A landscape with many valleys, sampled at points; each row gives a point and its height.
From any point a ball takes the steepest step (drop divided by distance) to one of its 2 nearest points. It stops when none of these is lower. Distance is the straight distance between rows; heights are no part of it.
serek h=4.45: [173 103 113 120 167 140  76 149 186 123 119 156 186 127 148 103 157 110
 209  57 190  96 113 120]
favak h=3.07: [100 111  85 156 100 143 107 100 134 127 125 113  88  99 128 126  96 127
  96 137 114  93 125 115]
buded h=1.73: [139 134 136 175  88 117 125 137  91 111 139  95 108 137  87 112 128 159
  82 167  55 166 125 187]
Topan h=1.74: [147  82 117 161  61 162  91  96 100  86 102  74 114 164  92 100 115 155
 123 176 104 171 144 177]
sene h=2.44: [ 55  85 104 146 138 123 143  55 140 137 114 125  84 118 110 103 101  67
 143 123 167  90 120 122]
Dema h=1.95: [122 122 119 111 194 125 176  77 141 115 164 133 150 125 145  87 125 103
 153 134 188 110 112  93]
kiso h=6.86: [102 173 139 136 170  99 178 208 122 135 167 138 143 104 125 101 125 114
 118 151  70 107  99 161]
fom h=2.99: [ 51 113  90 121  98 121 107 150 135 105 132 118 122  75 136  97 102 137
 125 180 160 136 123 130]
Midol h=4.44: [143  92 136 124 168 128  92 136 165 134 125 149 162 150 152 100 157 101
 164  69 165 115 136 128]
viri h=1.91: [116 100 102 129 121 157 146 103 105  83  97 109 147 103 119  62 124  58
  97 183 109 134 123  94]
vopab h=1.70: [113 121 189 112 171  65 199 125 129 141 170 155 157 103 172 120  99 172
 115 120 166 134 145 134]
zib h=8.46: [102 105 145 101 190 147 172 133 129 141  82 149 165 120 121  98 141  54
 176 120 160 106 126  91]
Kif h=4.55: [ 50 104 132 148  78  97 122 129 102 134 100 129 104  47 114 138 118 161
  82 204 152 156 158 114]
zub h=3.89: [ 68 135 151 138 147 111 142 150 121 176 125 150  86  87 148 152 121 143
 105 140 111  78 125 129]
dof h=5.31: [216 169 141 121 163 123 129 184 153 136 164 155 152 121 159 165 139 146
 123  76 115  84 104 110]
libav h=3.88: [119 144 150 143 172 100 175  92 144 173 154 140 117 165 132 141  99 152
 131  84 164 142 130 128]
revuk h=3.60: [169 146 158  86 113 123 132 122  93 112 159 118 164 178 130 149 166 162
 122 142 110 187 149 130]
Vugo h=2.32: [114 101 141 129  91 124  89 139 134 123  96 135 150 123 124 114 115 121
 133 126 166 174 149 130]
nevek h=1.62: [158 158  85 115 144 157 110 154 137 116 171 102 107 142 135 121 155 129
 126 125  75  93  93 159]
fezo h=3.46: [155 149 163  81  93 116 112 166  85 111 138 126 168 135 138 170 194 176
 119 169  95 182 160 133]
tol h=2.66: [115 139 158 191 105 111 171 115 110 167 114 123  75 158 102 151  93 144
  72 114  70 135 138 151]
fiki h=4.04: [172 173 172 116 162 114 163 131 127 164 153 134 134 197 133 177 153 168
 147  91 122 161 133 134]
gizo h=6.49: [107 147 132 131 123 158 139 174 135 147 109 110 130 179  83 110 143 116
 152 132  98 154 114 189]
susik h=8.35: [123 126 138 131 185 142 176 154 148 158  99 146 159 130 128 118 120  76
 145 100 150 117 118 112]
Lonus h=3.23: [194 140 129 147 119 104 122  82 121 107 175 118 125 148 162 134 112 149
  64 106 111 148 129 118]
dol h=4.54: [203 155 111 130 161 115 129 135 157 103 179 127 155 130 167 111 122 135
 113  84 140 108  97 111]
vuf h=6.36: [156 126 135 129 157 136 152  80 119 148 118 160 111 116 155 172 135  98
 102  86 107  91 135  62]
zikiv h=3.19: [143 135 106 148  63 128  94 166  90  76 126 103 129  89  99 126 165 147
  85 214  69 153 146 140]
fupu h=7.68: [115 182 105 137 153 136 181 193 152 152 115 137 129  90 101 148  76 108
 143 120 144  99  85 114]
gagub h=1.30: [135 141  85 108 179 152 140  96 134 121 160 113 106 155 143 114 155 114
 141 129 114  95 100 121]
zuvud h=6.56: [139 120 118 154 158 163 127 120 121 117 104 102 114 185 103  66 166  88
 123 118  58 108 122 197]
zadur h=3.32: [175 167 103 109 108 142 110 193 164 140 139 154 131 101 136 196  95 170
 150 102 146  97 108 107]
sapu h=6.73: [ 92 137 134 138 169 109 178 195 129 135 142 120 145  92 146  65 110  82
  97 148  93  99 101 149]
Ruves h=4.14: [ 62 139 170 141 110  74 136 172 117 169 109 154 112  59 136 171 132 172
  91 178 109 104 150 107]
tomu h=1.88: [156 144 112 137 111 147 128 106 101 137 115 111  86 150 110 162 136 146
 112 138  74 133 135 135]
Kozu h=6.03: [150 128 148  95 177 149 148 133 123 142 107 171 157  96 153 172 157 101
 137 108 119  74 138  54]
vikib h=7.27: [ 90 194 113 124 124 131 189 208 123 156 101 139 125 106  81 162 102 120
 141 159 101 114  99 125]
bili h=3.00: [137  94 150 109  84 155  60  86 122 120  78 147 138 131 111 174 153  97
 156  87 173 133 159 102]
mepa h=1.51: [127 156 161 198  99 112 150 164 107 139 116 120 106 134  68 107 110 139
  92 147  25 154 112 210]
Bon h=2.49: [127 104 117 110 113 157  87 101 136 123 106 149 123 121 124 158 135  89
 165  99 155  95 136  88]
fis h=4.95: [ 98 148 153  98 142 113 194 154  90 150 108 154 158  75 133 163 115 136
 114 175 140 114 146  66]
Rit h=2.23: [125 150 127  78 159 127 157  85 115 126 150 147 140 139 120 167 117 163
 175 132 190 152 122  81]
Lilo h=3.82: [224 134 121 153 146 121 119  82 154 110 170 123 126 158 157 120 119 114
  86  66 134 148 117 112]
met h=1.61: [124 126  93 132 200 132 161  52 148 126 174 117 117 149 135  79 146 101
 158 125 162  91  87 114]
Balek h=2.79: [154 102  80 104  46 164  48 114 140 104 111  98 103 152 118 149 144 139
 167 127 130 131 136 141]
sak h=2.86: [194 129 119 168  82 119 102 124 117  93 161 102 123 129 143 137 110 143
  47 113  76 151 130 138]
degu h=1.99: [ 56 117 142 131 115 118 106 111 122 153 113 115  85 134 112 108 142 158
 115 173  95 144 143 188]
pezes h=8.07: [126 140 119 143 152 146 150 188 167 157  99 151 132  88 124 134  87  88
 149  94 148  90 111  98]
Vupud h=1.87: [122 142 101 134 106 138 108 130  98  93 153  90 119 149 114  79 136 154
 112 174  81 154 121 188]
Zude h=1.84: [137 157 117 118 133 115  93 175 121 111 179 121 118 108 140 125 159 160
 108 147  67 102 107 164]
feze h=3.78: [ 77  94 125 158 136  99 162 132 153 122 113 132 132  86 135  67  67  74
 143 111 201 114 127 123]
nabu h=0.64: [195 151  84  82 122 159 101 117 139 103 136 108 124 148 125 176 145 136
 176 120 157 129 109  91]
Fopit h=1.92: [183 169  81  80 122 147 104 178 149 111 150 118 145 112 128 177 122 171
 179 120 173 105 101 103]
ribo h=3.04: [147 118  93 136  58 147  57 175 128  88 105 103 118 106 108 100 162 125
 110 179  74 138 121 180]
Tomam h=2.10: [ 45  93 128 148 128 137 126  83 118 149 103 113  88 133 106  92 117 113
 128 148 138 119 137 156]
garop h=6.04: [179 113 173  90 151 130 113 161 127 118 126 164 187 121 166 139 157 135
 141 108 138 133 154 111]
Zivud h=2.65: [140  91  93 117  76 148  38  53 142  93 132 106  88 148 137 138 139 144
 149 104 146 123 147 139]
delak h=2.24: [127 127 174 139 161  82 154  92 104 148 167 136 110 131 185 147 147 158
  63 118  88 121 151 125]
Gevag h=2.26: [196 106 123 194  54 137 108  89 104 103 117  99 112 149 113 125  86 138
  67 119  93 165 139 139]
Galo h=2.31: [ 65 113 107 100 162 132 149 107 129 113 147 115 137 137 116  77 123 109
 165 148 178 135 107 135]
pizo h=2.93: [145 107  78 136  51 175  42 136 118  90 106  85  99 135 107 125 157 154
 135 161  81 118 125 172]
vogak h=6.54: [121 100 130 132 128 179 123 121 126 132  92  96 117 207  99  87 176 105
 162 120  84 149 132 196]
Tunag h=0.78: [ 98 128 155  95 121  86 125  86 115 132 167 160 128  86 147 181 100 196
 138 132 189 119 148  99]
Sukod h=1.18: [153 115 112 127 113 150 124 149 116  76 101 104 166 121 135  65 130  59
  97 153 100 152 132 116]
fami h=6.20: [128 128 173  95 137 141 127 178 120 152  73 156 176 130 129 164 162 118
 161 126 126 148 147 109]
Putuv h=3.90: [221 122  95 110 145 144  73 136 180 100 122 144 160 116 150 128 132 105
 197  68 182  97 112  87]
mus h=1.97: [104 117 160 133 170  80 166 122 113 125 165 147 133 107 179  95 120 137
  87 125 132 120 135 134]
nimu h=5.49: [126 145 143 105 159 124 198 165 107 149 107 171 154  77 150 164 117 106
 121 139 117  82 124  56]
nis h=3.01: [228 119 100 129 144 147  94 112 176 111 134 114 159 164 140  97 159  79
 170  80 163 136 107 103]
rufal h=5.82: [182 135 163 111 180 113 145 180 155 135 140 175 196 105 170 127 123 152
 133  80 138  99 132 121]
zitir h=1.90: [155 119  91 137 152 145 123 134 153  79 136 112 157 133 152  46 133  63
 123 131 120 119 117 123]
sifus h=1.39: [134 146 132 115 114 111 121 176 125 117 156 131 145 108 139 134 132 157
 111 153 122 141 125 124]
silu h=6.71: [163 122 163 142 123 124 140  46 115 149 104 155 112 144 126 194 113 106
 112  71 144 136 147  62]
sila h=3.79: [191 157 134  75 150 136 145 121 117 127 152 117 161 191 131 153 167 160
 163 120 148 177 134 125]
dedi h=4.11: [164 148 158 133 192 114 161  95 141 178 155 138 131 190 134 149 155 143
 146  71 153 143 122 126]
Lof h=2.12: [ 83 114 115 135 121 100  96  92 159 118 166 129 108 104 147 120  83 150
 147 102 206 123 129 123]
Bomo h=4.12: [108 108 140 167 155 121 148  68 148 167 117 134 101 179 106 124 117 111
 141  69 157 137 130 146]
Reda h=4.64: [ 91 103 173  95 137  98 171 155  98 125 101 167 172  62 138 139 122 133
 124 162 167 124 153  85]
ses h=1.43: [ 93 125 127 104  90 110  95  85 122 124 153 143 113  92 116 167  89 164
 147 123 211 134 131  89]
Reb h=3.34: [162 156 139 110  85  97 115 154  69  94 147 107 148 115 124 143 189 180
  89 211  69 166 150 138]
Fos h=6.43: [115 177 127 119 109 139 153 197 125 151 124 115 112 180  71 152 150 150
 175 140  87 155 109 184]
razom h=2.19: [164 146 136 169 128 136 166 102  90 136 122 116  99 158 111 145 129 135
  80 136  35 113 118 137]
kene h=6.61: [103 121 129 151 171 135 151 158 133 134 119 110 129 143 139  56 139  81
 102 128  82 104 114 175]
kamif h=1.59: [158 114 106 117 125 161 112  83 123 113 123 110 110 177 121 116 150 112
 136 121 107 124 124 129]
Tulod h=2.45: [112 103 103 125 115 121  51  89 161  98 175 115 112 125 155 114 118 152
 133  93 173 123 123 142]
pefo h=2.67: [157 163 153 137 135  81 150 108 114 145 181 128 117 154 161 167 112 176
  73 105 107 132 129 122]
setuk h=1.31: [100 131 169 103 145  77 180 123 123 147 154 176 148  90 152 154  79 185
 131 123 203 127 143 107]
taliv h=7.01: [ 77 191 145 130 126 110 175 221 100 139 125 138 137 104  86 134 136 122
 121 194  69 129 107 151]
Togul h=3.14: [108 143 126 176 111 115 149 136 142 162 127 125  92 138 107 151  70 143
  95 104 121 140 119 153]
raz h=3.03: [105  93 103 114 109 146  73 104 145  91 117 127 132  94 141 106 136  89
 157 130 160  98 133  99]
Nafe h=2.68: [114  80 151 132  66 140  74 126 131 137  59 147 126 127 113 155 137 108
 133 125 134 153 167 121]
Las h=4.29: [146  96 150 143 162 146 114  87 154 148 114 141 142 173 111 116 152  85
 172  64 172 144 127 132]
Vog h=1.93: [138 125 136 141  81 108 103 146 124 121 125 119 143 125 121 138 119 153
 105 143 141 176 151 129]
mobi h=6.35: [109 163 161  90 110 142 138 157 107 182  95 136 120 176  96 178 169 162
 165 148  93 161 141 149]
Dira h=1.86: [154  81 136 185  78 153 100  82  89 105  82 100  83 158 109 119 115 142
  85 149  64 137 145 172]
Dodas h=2.64: [ 78 140  86 106 108 131 138 131 131 112 131 106 135 120 113 101  85 130
 159 174 181 163 122 128]
tulu h=4.37: [ 75 112 157 128 106 100 137 174 114 138  91 149 143  43 141 133 144 134
  84 190 134 138 169 103]
Tusag h=2.42: [196 126  82 139 166 150 114 132 182  92 138 102 172 143 148  62 139  73
 152  99 147 119 102 112]
Tig h=3.58: [ 90 139 160 164 134  99 162 142 154 165 143 130 120 150 121 115  74 145
 132  94 163 166 127 166]
Rumid h=1.63: [149 145 116  90 142 150 129 107 135 134 114 142 139 137 122 172 133 126
 177 115 173 128 112  78]
kef h=6.29: [ 80 126 174  94 108 147 120 164 118 174  68 150 136 142  97 168 180 126
 157 154 100 158 156 133]
vonud h=3.39: [ 99 113 100 165 140 136 124 110 145 144 131 128  71 116 148 113 110  99
  96 114  98  75 125 149]
paduz h=1.82: [126  94 117 118  58 162  89  83 104  91  83  93 120 166  83 123 138 145
 150 166 129 190 160 142]
pabed h=3.66: [ 61 111 133 139 162 133 145 114 126 170 114 149  72 105 145 144 128 103
 103 109 109  58 124 115]
luzin h=2.69: [114 114  96 160  80 125  51 114 159 110 154 116  94 108 154 115 103 150
  99 121 131 117 137 159]
kabo h=3.02: [ 74  79 113 155 151 138 135  96 152 131 101 140 119 105 128  83 103  39
 157 102 179  82 121 106]
garo h=3.44: [ 67 109 118 141 128 103 154 142 140 137 131 131 126  80 139  97  74 111
 113 134 163 113 126 132]
tes h=2.55: [105 158 131  94 133 116 182  87  98 134 153 117 131 153 111 156 116 158
 140 154 154 167 131 102]
Ged h=1.94: [ 82 134 115 100 116 135  96 115 115 118 142  94 113 155 119 114 148 173
 140 185 109 155 132 179]

Two balls start at each pair of points below. Name the first point that both come to, or write -.
garo, Tig -> gagub
zib, pezes -> -
sila, pefo -> Tunag

Call two points neighbours if one is among the 2 nearest of the other. Go from one point of each pair to the other, from neighbour to neighbour, staying as low as possible. Name the highest point that can't be avoided.
nabu, gagub -> libav
mepa, sifus -> tol
Sukod, mepa -> serek
Bon, gagub -> bili
Topan, Tunag -> Balek
sifus, gagub -> Zude
